Each row is a point on a tangle of strands that fork and nearly touch. The rows are in no order.
(in the rows, 128 means zero)
Points whose rows are less than 107 apart are linked; no others are. Some points are linked to none.
luzov: [110 128 112 115 121 109  88 132 107 110 119 119 118 159  38 125 164 161
 130 148  58 127 121 126 108]
bol: [ 66 143 141 103 142 142 143 110 130 103 155 113 135 108 139 167 157  93
 112 158  90  59  94  98 134]
tuleg: [142  85 158 160 127 101 129 100 150 151 130 161 102 143 108  96 125 160
 209  87 135 190 162 153  86]
dubu: [112 108 134 150 109 102 146 130 109 157 107 161 100 152 105 153  87 113
 150 105 161  98 123 152 173]
bifu: [144 125 135 120 171  77 109 120 161 109 138 168 150  80 126 137 134  80
  98 102 139 173 127 149 114]
daga: [108  81 116 137  93  94 153 139 124 137 114 180 134 154 114 156  90 114
 171 146 152 107  93 145 131]
Nofa: [116 131  85 113  45 145 117 144  90 158  98 130 111 126  51 130 146 155
 149 136  70 157 141 102 124]
deso: [140 104 134  97  96  88 126 193 153 152 103 162 156  96 127 136  72  97
  86 150 138 133 122 132 106]
kore: [ 86 113 147 117  85  76 180 103 137  99 159 185 158  78 139 141 162  87
 180 122 103 128 100 121 119]
poko: [150 142 144 141  95 154 169 172 100 153  92  61 139 129 170 117 103 127
  83 164 136  48 132 140 136]
kab: [ 90 112 125 113 198  82 108 158 177 104 158 151 154 163 132 189  89 120
 119 152 173 101  78 165 138]
gita: [ 68 144  84 139 131 131 119 107 159  88 157 139 151 158 103 152 122 157
 189 164  83 105  87 124 135]
vunap: [121 157 118 115 122 135 121  93 134  91 174  90  97 109 129 147 157 124
 150  93 111 118 137 136 208]
totu: [160 150  86  79  90 158 107 133  96 129 153 113 188  80 131 138 159 110
 100 141 115 127 102 139 165]
mobe: [ 67 118 117  89 109 140 137 125 107  91 140 118 152 111 106 151 143 121
 110 183  90  86  98  86 112]
ruba: [131 105 166 193 183  67 105 120 179 139 133 159 116 142 124 149  81 101
 154 131 145 122 139 189 111]
dosur: [118 107 114  85 143 118 109 155  72  60 123 122  94 161  99 106 170 139
  85 104 158 133  87 108 154]
zil: [124 139 141 184 184 145  89  85 157 163 114 119  92 171  96 129 105 168
 135 116 103 147 166 140  92]
peba: [111 123 121 109 185 141 117 156 120  84 129  92 146 136 174 101 120 162
 107 172 146 129 108  88  72]
Zam: [127 123 127 116 119  76 163  98 143  73 145 167  95 171  96 129 145 121
 138  94 143 155  98  82 163]
nolo: [101 134 200 160 162  85 145  87 145 125 148 150 119 101 130 117 147  85
 150  87 106 113 149 127 102]
rabo: [ 93 118 118  74 130 149  96 137 181  95 177 115 176  92  97 158 128 146
 118 186  88 160 125 117  77]
Vusuk: [124 161 112 135  95 150 166  93 115 140 103 133  91 135 107 110 142 112
 135  75 115 146 165  74 146]
dazu: [109 134 101  91 176 115 120 165 135 111 102 136 152 155 129 166  64 122
  80 172 147 107  67 103 118]
figul: [183 127 112 168 112 168 147 117 135 162 103 142 109 131 155  98 110 138
 159  87 167 151 174 135 140]
Nivez: [134 131 135 169 152  62 138 125 137 151  86 194 108 193  69 125  98 115
 136  91 112 127 122 119 112]
bona: [147 147  82 112 144 106 129 113 132 106  89 150 108 204  76 140 104 147
  99  74 134 178  96  61 168]
vod: [117 132  88 132  81 107 103 150 100 119 121 111  96 144  34 131 160 160
 130 138  62 136 136 129 155]
timem: [ 91 106 120 151 106 130 138 123 180 152 137 122 155 125 109 174  76 135
 172 177  88 109 146 146  88]
von: [123 113 148 155 151  58 136 117 158 131 114 176 130 162  80 106 121 126
 164 103 108 148 132 125  82]
Kuret: [112 133 164 167 191 120 108 130 125 132 123 103  78 162 186 127  84 144
  96 126 159  67 127 134 158]
sete: [113 154 157 164 191 128  86 111 138 121 151  79  60 175 104 157 113 146
 120 111 112  75 143 158 163]
kaze: [106 112 111 122  51 134 146 138  95 143 109 139  83 124  67 102 170 158
 185 127 103 178 139 108  97]
gev: [207 121  96 143 150 114  87 144 152 133 101 153 174  99 131 107 138 119
  88 131 156 215 164 146 101]
kitok: [149 164 109 144  85 129 126  93 136 145 145 114 107  88 108 125 163 130
 173  75 102 196 175 141 166]
dipil: [154 121 113 111 116  89 165  98 147  99 130 182 112 172  97 111 128 141
 153  82 153 189 131  80 151]
fino: [ 98 139 109 125 156 197  80  76 167 112 171 101 128 131 151 153 160 193
 167 134 111 161 127 145 114]
povel: [133 143 103 111 160 141 124 103 155 112 117 151 172 125 121 124 128 125
 115 111 109 182 117  75  91]
Raraf: [ 89 139 170 170 158 126 138  99 154 121 152 134  81 150 140 176 103 119
 172  95 142  77 127 150 174]
Sudid: [128 122 120 101 170  97 102 148 119 111 117 134 135 145  98 138  96 133
  82 152 126 128  93 118 109]
peze: [115 120 155 123 117  53 118 137  92 110 130 145  85 134  58 119 182 113
 131  86 124 114 118 146 152]
ruko: [152 115 137 178 116 116 113  87 151 162 125 159 131 119 140 157  95 123
 178 101 152 140 155 187 177]
robot: [145 116 146 116 126 149 146 139  93 103 143 136 116 130 156  81 165 132
 151 101 167 133 140 133 123]
Davub: [103 102 129 142 102 153 135 110 148 168 134 121 155  98 137 181  79 112
 171 190 117  97 137 154 135]
kat: [173 143  54 125 115 183 139 102 154 149 129 145 216 100 168 147 112 110
 136 136 150 148 108 134 160]
Digu: [181 152  95 117 171 193  83 140 128 112 137  85 134 147 163  95 158 192
  89 124 162 161 132 149 124]
Dizar: [114 166 106 146 168 188 136 120 178 150 117 113 148  96 185  96 128 144
  99 157 116 153 148  84  35]
tesib: [121 112 147  80 133 151  81 148 181 115 151  88 161  99  96 143 116 149
 102 180  62 165 150 157  79]
Mep: [140 145 130 126 139  75 159 156 154 131  78 167 167 104 172  97  94 100
 107 108 179 150 127  92  72]
beg: [130 122 151  94 170 129 119 161 140  70 156  97 159 103 180  94 123 134
  89 165 170 124 120 126  63]
rom: [120  96 202 134 129  69 120 163 128 138 146 132 112  89 112 116 110  95
  99 142 123 110 146 163  92]
boko: [104 106 113 133 109 144 148  99 162 134 139 158 118 162 127 127 118 178
 221 128 141 175 121 118  92]
Keril: [159 149 128 169 173 152 107 104 155 168  76 124 120  88 143 117 118 114
  79 137 101 149 184 134  85]
sepi: [ 89  84 150  78  89 153 141 161 108 107 146  79 151 110 152 141 127 107
 110 210 109  67 104 146 128]
Sof: [190 136 129 132 116 102 153 147 105  99 120 131 118 134 169  76 137 121
 110  55 203 131 117 143 163]
Vude: [106 100 189 124 138  94 107 142 108 119 179  87 103 132 120 162 148 128
 124 157 119  85 126 197 156]
Vopas: [171 165  70 116 122 185 153 100 146 130 138 129 196  93 167 136 147 114
 102 106 146 114  99 117 155]
Zep: [123 160 124 140 119 181 162  77 126 129 160  73  82 116 168 118 150 111
 184 101 148 133 184 123 183]
mobu: [142 152 131 122 112 102 168 198 115 160 116 140 159 102 169 158 124  77
  55 149 174  83 130 151 170]
geren: [142 138 122 103  99 168 129 129  94 152 122 128 117 108 113  70 205 148
 127 117 102 153 148  91  73]
Buti: [142 115 107 141 141 142  85 118 165 159 121 140 160 118 108 162  96 161
 123 164 104 197 149 148  85]
pofer: [146 146 102 101 123 124 135 175  94 120 113 110 151 133 170 116 116 126
  62 167 171  94  82 118 135]
mas: [ 93 143 125 186 102 147 144 100 159 163 135 144 108 116 105 149 109 129
 210 126  76 119 163 142 147]
Megok: [145 116 166 113 167 113  85 164 182 133 105 104 135 111 146 157  86 110
  48 153 117 133 144 197 143]
gozi: [148 124 139 153 107 107 117 111 121 150 127 137 113 128 120 146 114 111
 153  99 143 123 138 158 186]
desof: [ 86  85 139 123  84 148 184 128 100 114 128 165 120 130 153  90 140 144
 194 123 151 132 131  95  89]
vud: [ 93 140 113 169  85 184 164  87 149 199 108 148 123 122 139 152 104 137
 202 106 100 128 149 104 131]
kizu: [ 84 107 150 122  55 107 144 143  88 144 150 138 124  68 125 171 149  92
 164 163 108  81 121 146 151]
gat: [134 144 167 191 149 130 128  84 127 179  95 142  80 142 114 118 117 119
 144  65 110 124 186 138 127]
muga: [149 112 132 106 114 117 130 194 159 132  93 129 165  99 165 110  70 124
  86 164 153 136 138 143  97]
kibo: [146 143 128 112 182 140 116 139 100  77 133  83  67 167 137  76 143 160
 104  88 168 144 135 104 126]
Maf: [131 119  74 113  96 149 169 123  80 105 123  90  99 149 129 119 129 101
 151 114 196 122 127 130 197]
Ledi: [179 134 113 130 107 102 126  94 137 138 119 180 134 152 101 116 145 142
 142  66 127 217 135 107 145]
kufi: [100 135 141 166 115 147 144  81 146 130 161 104  83 109 144 144 134 116
 205  91 137 125 187 149 182]
Gunak: [138 152 120 132  90 140 118 111 113 127 167 111 113  77  95 132 181 147
 169 102  63 160 153 145 152]
bedo: [129 136 119  83 120 130  92 145 122 105 165  88 173  89 115 146 148 110
  81 171 106 127 115 140 130]
Gonu: [147 130  98  80 109 126 134 150  68  73 112 130 123 133 108  68 185 124
  85  93 149 146 102  93 151]
dum: [ 99 131 197 142 166 102 123 101 117 127 155 120 100  98 128 123 163  97
 114 113 106  81 145 132 102]
zula: [ 80 135  74 115 130 124  92 132 137  98 159 114 124 153  76 144 152 163
 181 189  54 121  97 132 143]
tirig: [100 142 147 108 181 169 132 120 109  69 153  95  78 165 134  92 165 166
 126  93 142 145 135  89 114]
meri: [170 126 168 126 129 103 112 142  81 117 144 128  82 115 124  90 183  95
 104  80 147 111 150 142 156]
borot: [127  93 137 106  93 136 181 139  83  93 139 142 101 118 161  57 166 130
 174 107 172 132 133 106 103]
zes: [153 128 134 115 127 161  80 136 111 133 148  75 109 137 143 146 122 108
  97 139 136  76 132 182 212]
petot: [186 135 124 123 125  96 162 162  93 102  97 146 143 116 154  70 156 136
 102  86 194 134 103 112 122]
res: [154 145 114 108 151 144  96  92 146 123 163 132 165  94 162 160 157 105
 113 104 130 129 110 160 194]
salip: [142 124 146 118 146 134  98 176 179 108 115 113 155  90 171 123  87 119
  63 155 134 133 145 162 112]
dison: [ 86 140 108 117 160 131  80 129 135  88 156 102 123 174  65 135 155 188
 145 165  65 126 107 124 112]
malim: [154 131 114 168 180 107  73 108 189 150 109 147 140 137  77 149 107 139
 124 135  96 182 166 164  95]
zunok: [142 171 115 152 144 186 117 109 182 181  82 127 148  87 132 129 130 118
  85 144  79 159 182 101  78]
gobo: [135 123 156 127  88  70  98 160  70 132 121 113  83 125  51 128 185 123
 105 113  94 105 138 152 152]
zub: [112 117 141  86 119  81 135 208 124 139 111 168 152 101 130 150 126  89
  63 146 149 119 112 118 119]
Mer: [136 133 128 181 198 173 114  96 168 125 116 109 142 129 212 143  83 144
 137 159 148 117 143 145 126]
migo: [105 141 147 130 128 125 110 126 134 160 158 123 139 114 145 203 124  94
 104 158 122  79 113 162 178]
bupub: [108  89 145  78 119 137 125 181  90 110 125  84 135 140 137 140 103 126
 105 197 128  99  97 159 128]
Nit: [135 146 106 113 173 211  91 124 132 109 160  63 106 153 168 103 155 193
 113 145 148 134 138 136 132]
ririf: [108 112 116 107 132 174  88  94 164 123 189 111 123 118 135 120 161 189
 179 136 111 198 103 139  81]
tal: [ 80 106 160 103 139 114 163  86 134  54 178 148 125 118 152 106 176 127
 168 106 120 120  98  87 117]
fir: [ 96 138 122 166  81 103 149 114 146 132 137 139  98 140  86 135 125 117
 214 108  84 124 146 135 143]
bomo: [137 156  70 122  88 177 170 134 102 125  90 103 109 156 136 121 117 112
 120 109 176  93 117  97 179]
rora: [135 124 154 176 156 150 109 122 124 193  80 115  80 176 108 115  86 176
 129 132  87 127 172 127  83]
sovul: [112  67 150 133 115  69 133 157 107 111 123 162 115 153 105 136 114 134
 170 151 162 116  94 156 122]
venun: [110 130 104 118  93 181 125 121 118 144 119 103 141 140 134 166  96 147
 145 173  95  83 113 103 146]
Boker: [125 131 109 109 125 139 163 147  95 113  94 153 152 125 132  95 149 126
 106 128 120 120 109  69 101]
legoz: [111 139 170 113 182 131  98 137  83  94 163  89  72 145 112 124 163 133
  78 120 122  75 120 140 147]
tor: [134 166 134 117 154 131 120  89 141 131 120 143 115 159  86 106 172 150
 112  70  83 180 138  76 112]
Mobem: [160 130  80 113 159  94  99 126 125  99 108 150 123 198  56 141 126 156
 115  85 113 165  92 120 163]
bazo: [ 98 111 123  80 134 157 126 133 122  87 168 119 166 106 120 142 138 139
 140 177 110 124 109 100  77]
roga: [ 86 125 120 132 211 104 133 127 168  80 162 152 146 184 151 168 105 133
 144 134 160 101  56 134 133]
bigo: [104 111 117 164 138 106 136 130 151 185  84 158 130 158  69 132  85 139
 155 144 104 165 139 104  50]
Dugiv: [136 107 112 122 109 109 174 125  80 106 115 120  72 172 140 115 127  93
 147  95 198 149 120 117 194]
bul: [124 153 134 131 115  90 147  95 160 160 128 180 163  69 125 158 139  61
 115  86  91 140 134 108 128]
duto: [126 118 166  65 129 132  93 162 148 101 153  81 158  93 117 129 137 123
  70 165  70 122 142 151 106]
putu: [ 99 139 128 127 189 189  95  77 152  93 174 105 131 141 169 146 135 162
 151 123 123 133 120 121 131]
deno: [129 123 103 131 108 163 119 107 141 181 129 139 158 117 115 128 123 142
 162 147 102 180 138 117  80]
mupab: [ 92 122 162 129  92  99 178  77 138  81 165 168 118 109 142 120 176 126
 185 106 114 133 117  91 126]
rif: [146 160 131 150 146 122 131 152 131 149  79 112 142 115 150 109 101 117
  70 143 131 104 139 102 106]
Fop: [147 127 121  75 108 114 121 111 113  89 149 156 161 109  96  95 184 144
 140  98 116 190 120 105 111]
fal: [144 145 119 125 113  92 178 176 142 149  94 181 164  81 152 105 116  72
  81 107 166 122 123  95 106]
rela: [163  95 109 111 127 171  94 126 140 151 156 128 130 134 163  93 139 184
 175 137 168 208 105 163  75]
Buz: [123 120 146 110  82 120 113 127  79 110 175 106 125  66 102 113 200 141
 169 134  77 132 145 147 140]
mup: [130 110 134 137  51  98 140 130  91 146 103 156 125 110  66 123 149 107
 173  97 112 135 135 126 142]
mugop: [174 117 126 105 119 112 119 103 114 132 142 152 134 120 116  91 180 143
 142  78 123 199 154 111 111]
tesat: [146 142 164 131 134 151 140 117 116 116 153 118 106 109 149  85 159 102
 139  85 140  99 154 136 136]
Lepob: [ 87 125 113 104 158 120 136 174 171 115 108 146 155 124 161 160  56 122
  90 161 139 116  98  92  89]
kub: [150  94 151 177 145  66 100  97 158 144 146 154 140 127 119 152 103 116
 171 122 147 138 146 207 138]
mig: [169  89  92 133 126 109 124 146 145 151  97 174 190 127 162 114  72 146
 157 126 193 200 119 137  97]
somed: [197 139  76 153 144 167 103 128 135 157  98 106 171 134 171 136  77 156
  90 155 168 140 124 161 158]
kevo: [120 124  96 114 170 167 130 140 157 119 141 115 160 116 177 103 123 157
 124 164 146 161 122  96  51]
gep: [ 89 101 135 145  96 167 170 109 135 154 131 159 128 134 164 129 107 141
 214 144 141 148 140 114  71]
tam: [114 162  98 132 136 194 122 122 174 182 102 119 152 100 144 123 113 140
  91 170  84 151 156  71  39]
Muz: [129 123 100 155  45 210 156 115 125 198 118 125 141 113 161 125  99 135
 184 158 144 110 155 139 132]
rigu: [148 123 145 182 192  86  78 108 188 129 127 130 121 154  96 148  95 117
 121 137 103 135 154 176 115]
nebik: [128 166 105 134 119 185 129  97 108 125 168  57  86 110 144 138 151 115
 150 108 141 110 163 152 205]
repa: [121 128 111 145 196 178 110 117 180 101 136 120 169 106 206 135 111 143
 120 151 146 147 133 124  80]
vas: [161 121  95 115 127 105 160 131  87  97  89 133  75 193 122 101 105 116
 116  79 186 167 123  95 173]
Tute: [181 136 102 137 112 127 166 119 141 128 108 177 174 128 159  96 134 113
 134  83 153 159 113  99 147]
ronuk: [139 153 116  94 121  94 161  95 134  82 144 151 101 163 116 145 147 110
 100  69 145 157  91  65 211]
pizi: [139 102 124 146  58 185 171 146 117 180 118  99 169 115 173 131  80 121
 159 185 143  84 136 153 149]
Gim: [160 124 133  95 141 107 120 172 105  94 133 125 146 107 144  89 129 119
  87 141 157 133 127 127  79]
ranu: [118 141 119 164  66  86 152 134 111 134 122 133  85 119  57 127 154 113
 194  92  86 135 144 133 167]
vurum: [151 117 136 115 186  82  93 141 137 120 139 145 152 125 128 149 115 109
  84 127 155 139 104 162 126]
Sur: [156  91 197 137 113  84 127 174 142 152 101 127 128  80 122  92 100 100
  97 136 112 142 179 149  72]
daf: [153 135 161 120 110 109 167 174  91 149 132 119 136  85 158 123 171  73
  82 136 165  72 129 164 156]
kanet: [123 100 108 145  82 136 131 120 153 167 130 159 105 133 103 117 132 172
 224 112 131 202 139 147  88]
nebo: [141 147 101  91  78 135 131 135  98 118 137 136 145 102 120 151 168 102
 111  99 124 118  94 116 192]
pife: [ 99 124 160 148 132 110 112 117 146 140 170  89 113 128 131 188 111 125
 150 164  98  63 131 190 170]
vum: [110 102 118  93 111  92 122 127 100  78 143 149 154 109  72 107 186 138
 145 134  89 157 106 110  87]
Vobe: [191 140  87 148 155 179 110 135 118 130 117  84 156 137 155 116 127 175
  76 145 165 136 136 147 124]
mon: [117 154  93 120  74 155 111 141  94 160 113 133 130 126 107 188 120 125
 111 139 115  77  89 126 212]
Fedu: [127 130 150 134 164 143 113 145 110 133 138  86  88 160 175 149 105 132
  91 130 159  60 119 156 189]
tosek: [144  96 165 105 103  77 118 135  84  82 149 136  85 115  91 102 184 106
 130  77 145 135 134 146 152]
Suta: [103 134 144 112 106  82 186 187 112 155 106 175 148  84 148 134 148  63
  72 130 151  96 135 101 111]
Rino: [103 138 146 112 171 121 151  70 164  54 187 142 126 153 149 116 160 158
 159  99 127 155 117  91 117]
dag: [150 143 155 173 168 111 126 129 129 167  73 128 119 121 146 101  94 114
 100 118 128 127 173 102  89]
Pesa: [ 99  67 161 138 121  94 123 157 102  85 137 135  96 163  92  94 138 150
 166 160 138 117 112 145  83]
Tol: [161 156 132 143 104 181 178 152  91 137 116  74 145  98 164 131 122 144
  80 138 170  46 109 133 158]
Topu: [127 157 112 130 134 123 113  87 151 112 178 129 136 108 125 174 144 119
 154  94 104 126 110 162 220]
dupu: [130 146  89 132 144 161 130 143 136 175  83 116 149 162 147 120  73 176
 106 171 135 142 126  87  77]
vedi: [ 83 136 127  91 114 105 138 193 159 112  65 149 155 127 163 120  54 142
  79 165 139 104  99  64  63]
miza: [119 119 148 168 112 168 124 115 113 191 104 110  74 147 101 116 110 166
 160 138 109 132 176 125  88]
sipon: [147 133 119 118 173  93  94 135 113 102 120 154 125 193  80 120 110 149
 116 115 130 140 104 125 119]
duru: [154 157  99 150  87 184 197 154  85 125 101  84 117 122 151 118 108 147
 109 107 200  69 120 106 164]
koz: [153 130 133 171  83 177 143 120 132 193  94 145 121 117 156 105 105 148
 173 133 149 130 163 131 111]
nov: [157 116 103 133 126  87 132 166 158 145  65 179 172  99 150 112  66 114
 118 127 174 176 134 100  85]
fer: [ 95 103 142  96  70 131 151 152  95 132 135 121 154  73 142 156 155  80
 108 185 117  84 114 133 147]
livun: [ 97 140 116 114 113 177 156 104 115 127 124 112  94 145 130 106 148 147
 164 105 123 140 154  87 116]
kavop: [130 166 111 120 106 160 138 116 123 165 114 120 155 100 146 154 122  75
  79 136 111  80 119 102 161]
refo: [146 109 151 163 135  92 150 102 146 153 117 186 139 138 105 105 111 128
 176  93 128 186 151 125  68]
kof: [135  90 166  99  69 100 107 144  75 124 154 115 136  82 104  95 184 119
 145 150 101 132 152 158 110]
bosek: [ 97 125 149 171 168 120 135 115 145 148 142 145 108 166 140 189  88 118
 132 135 145  59 101 155 171]
foni: [ 63  67 141 101 121  99 153 139 108  61 165 143 144 112 138 127 160 127
 152 169 143 101  75 120  99]
naf: [100 128 129 147 191  76 128 154 143 150 146 155 118 177 117 183 100 107
 115 142 147  79  91 169 147]
nupin: [104 114 136 150  86 133 135 123 121 159 116 118  56 147  74 107 139 164
 182 116 111 147 171 130  86]
tum: [147 139 110 112  88 159 131 128 122 173 114 134 164  90 112  99 163 128
 123 139  83 182 164  92  64]
kugo: [ 98 112 160 103 150  90  93 154  92  79 176  89 102 157 100 141 165 133
  86 162 123  89  96 168 149]
Mozuz: [ 96 127  77 104  82 168 108 135 101 125 126  99 134 131 105 177 117 150
 123 168  97  91  94 125 188]
Depo: [183 141  72 127 132 177 113 128 153 131 131 116 204 104 176 152  89 115
 102 164 178 119  98 157 162]
zifa: [107 106 122 143 101 105 117 128 139 146 135 130 144 143  81 149 108 134
 183 175  91 116 129 152 105]
guf: [129  97 184 113  73  93 104 150  74 117 142 101  98 119  89 106 171 122
 119 144  94  97 149 153 130]
fafol: [125 135 155 120 166 121  98 147 147 153 134  96 127 122 146 183  97  96
  65 172 123  98 139 198 171]
seku: [103 117 148 126  89 173 134 142  74 133 125  72  54 143 113  77 154 163
 135 140 116 109 174 109 108]
fizu: [131 100 143 146  94 161 121 133 120 175 130  99 140 124 160 153  73 121
 156 180 134  88 134 163 160]
mif: [159 102 150 121 147  96 104 154 119 128 118 132 129  99 127  89 129 120
  97 127 132 161 164 125  65]
vogo: [175 142 111 151 117 142 159 131 120 122 101 117 106 145 159  88 112 120
 138  75 189 143 158 132 166]
fav: [135 157 151 180 204 175 116 100 158 142 103  82 114 136 196 119  98 153
 111 149 125 105 170 139 105]
Leme: [154 131 135 149 119 115 149  86 154 147 122 180 153 101 147 129 131  86
 139  90 125 156 138 118 136]
nizi: [149 159 126 106 173 126  91  93 132 105 165 124 146 119 143 133 159 105
  80  91 131 141  99 138 170]
sug: [180 133 151 129 101 140 109 155 103 168 128  78 124 125 144 133 135 101
  72 136 130  71 146 181 187]
purak: [107 103 122 123  44 116 135 132  92 140 133 134 129  93  91 145 138 120
 173 140 119 108 116 139 170]
Renu: [136 105 103  95 148 162  94 118 139 131 173 133 135 133 129 105 151 188
 167 153 133 206 102 129  48]
nedo: [138 159 111 136  91 153 122 130 122 189  89 120 153 127 125 181  90  94
  89 165  98  73 109 128 181]
Did: [111 121 107  89 111 126 144 188 132 112  72 147 183 114 151 100  79 158
  99 181 149 139 119  68  47]
zepa: [147 128 115 103 149 146  97 143  74  81 131  86  89 167 114  98 156 151
  94 110 153 139 129 124 154]
sezis: [167  88 100 122 125 136 112 132 120 147 125 154 167 142 151 103 102 167
 159 141 161 195 120 144 102]
Reke: [128 161 115 108 119 121 163 106 119 110 127 159 118 134 127 146 161 107
 101  80 133 122  99  93 199]
sodon: [130 126 128 100 106 159 139 147  91 107 122 130 141 118 129  68 174 155
 123 146 123 156 125  91  63]
bop: [129 176 112 124 119 135 164 161 111 171 108 142 149 121 159 167 140  69
  61 128 138  70 115 117 184]
bev: [103  74 137 102 104 125 121 149  91  90 138 126 124 138  78 108 165 167
 139 163 116 144 102 126  91]
gami: [136 137 138 109 194 109 123 118 123  86 154 142 117 158 162 136 141 115
  87  90 167 119  94 128 171]
kegup: [ 88 148 142 168 132  90 154  92 188 114 158 154 107 146 130 162 121 104
 183  97 117 103 104 144 174]
dos: [122 129 178 134 152 137 127 175 127 163 103  66 123 136 167 151  73  99
  79 166 121  76 140 191 154]
diruz: [ 94 139  85 142 112 208 111 102 137 185 109 100 144 152 135 188  74 155
 154 175  89  96 117  98 152]
vafu: [ 95 123 139 123 138 139 154 111 101  92 128 124  82 153 113  85 148 155
 145 108 121 123 135  77 103]
lod: [134 103 140 116 108  89  98 131 117 134 145 128 148 125  79 141 127 130
 146 155 110 141 126 160 112]
sazu: [ 56 166 112 140 146 135 133  98 160 109 160 122 145 127 121 179 130 117
 160 162  63  62  91 108 134]
Gufo: [163 114 161 144 112 104 117 158 112 157 135 112 122 114 150 123 137  87
 104 139 145  94 142 190 149]
gosa: [127 155  98 152 155  78 115 117 148 152  69 179 129 192  65 148  92 106
 110 113 100 120 106 111 121]
vumi: [175 126  92  87 114 122 156 157  83  70 107 143 147 142 136  75 167 144
  90  88 190 149  81 102 160]
mono: [114 115 126 105 200 101 131 127 136  79 155 148 125 181 177 152 108 140
 135 111 191 134  59 142 150]
Gepu: [153 148 130 141  82 137 170  81 121 155 119 113  89 113 116 105 161 104
 154  74 119 178 186 101 149]
Fesi: [117 151 173 142 173 144  76 106 119 124 173  75  96 129 118 151 152 134
  96 116  99  76 142 158 177]
dal: [140 123 143 128 118  85 111 114 122 143 118 148 152 107  75 133 140 112
 134 124  82 144 157 134  98]
Labu: [160 169 155 158 125 137 160 174 134 158  62  66 149 114 160 116  75 120
  50 156 126  78 141 123 121]
Kuzuz: [157 156 149 139 135  96 144 144  88 142  83 153  87 160 126  99 136  98
  77  63 159 105 122 103 159]
Favu: [110 135  96  92 124 119 163 156 127 113  91 170 171 101 142  98 107 109
  99 149 138 137  96  55  75]
danat: [127 151 133 159 176 143 113  88 148 159  96 145  97 164 102 116 131 170
 128  83  90 167 150  97  89]
zugol: [133 158 131 151 131  68 116 111 147 147 132 168 157  87  81 154 150  81
 124  94  79 142 142 135 130]
fug: [157 163  92 116 144 123 155 105 104 109  93 130  82 198 111 109 121 126
 100  70 148 165 133  60 171]
benep: [170 149  99 126  97 167 170 101 149 110 154 139 166 108 176 103 155 114
 151  93 159 129 130 110 146]
pebiv: [120 103 206 140 164  96 109 129 130 119 161 100 119  90 143 126 131  99
  97 151 105 103 155 165  99]
fiz: [121 129 124 118 189 156 119  83 168  79 154 132 132 163 163 129 135 164
 144  99 134 151 102 107 132]
zute: [145 117 135 152 166 103 129  90 171 138 126 160 147 112 149 143 101  98
 131 104 139 153 135 136 112]
fusod: [123 139 166 179 181 147 117 131 121 138 112  89  85 154 183  98 100 152
 115 132 148  80 154 130 105]
pobos: [110 126 177 168 135  71 147  91 167 107 161 165 114 130 122 129 153 110
 199  94 110 121 135 151 126]
Zaze: [ 87 157 100 160 112 197 139  84 150 194 107 125 125 152 138 171  81 155
 178 145  85 113 138  99 127]
vave: [104  79 164  85 112 114 105 184  77 116 129  74 114 157 109 145 149 127
  83 181 119  90  93 178 160]

A fork is a point with three links. Follow the links from the first point to the second and name the forks in between, in order.
sezis; bupub -> fafol kugo
poko; timem -> Sudid Leme
vud; beg -> kevo
sepi; fino -> kugo fafol
Pesa; bona -> Sudid
Tute; poko -> Leme Sudid
vurum; fusod -> Sudid kevo
Sudid; Vobe -> Leme
migo; tal -> fafol

Follow the links from the first point to the second, and from the first to the third. Name the last point that the two ways share.
Sur; Maf; Gufo -> kevo
peba; Did; zute -> Sudid
Vopas; malim; petot -> Leme
fal; Zaze; sete -> kugo
lod; sodon; Dugiv -> Sudid
Depo; Mobem; timem -> Leme
kavop; Keril; dum -> kevo

A fork is a point with three links, a tip a point with one. Leave the first point through the second and follow the links. Name the first fork or tip that comes.
rom; pebiv -> kufi
rigu; malim -> Sudid
mup; ranu -> kevo
Buz; kof -> gosa
diruz; Zaze -> kugo
gita; zula -> tor
sezis; mig -> fafol
Muz; pizi -> Leme

Name the points in between on the shortest way along the links from the first point to the second, in order.
pobos; daf -> nolo dum pebiv rom Sur mif Gim beg peba kevo repa Mer fav fusod Kuret Fedu zes sug Gufo
mobe; mugop -> bazo rabo tesib duto bedo totu nebo Reke ronuk Zam dipil Ledi
nebik; dum -> vunap Topu res nizi gami mono roga kab naf bosek Raraf kegup pobos nolo
sezis; Megok -> mig nov Mep fal Suta zub deso muga salip
purak; sug -> mup ranu fir mas vud Zaze diruz venun Mozuz mon nedo kavop bop mobu daf Gufo
vogo; Digu -> figul koz Muz pizi fizu Davub timem zifa lod dal zugol bul Leme Tute benep Vopas kat Depo somed Vobe
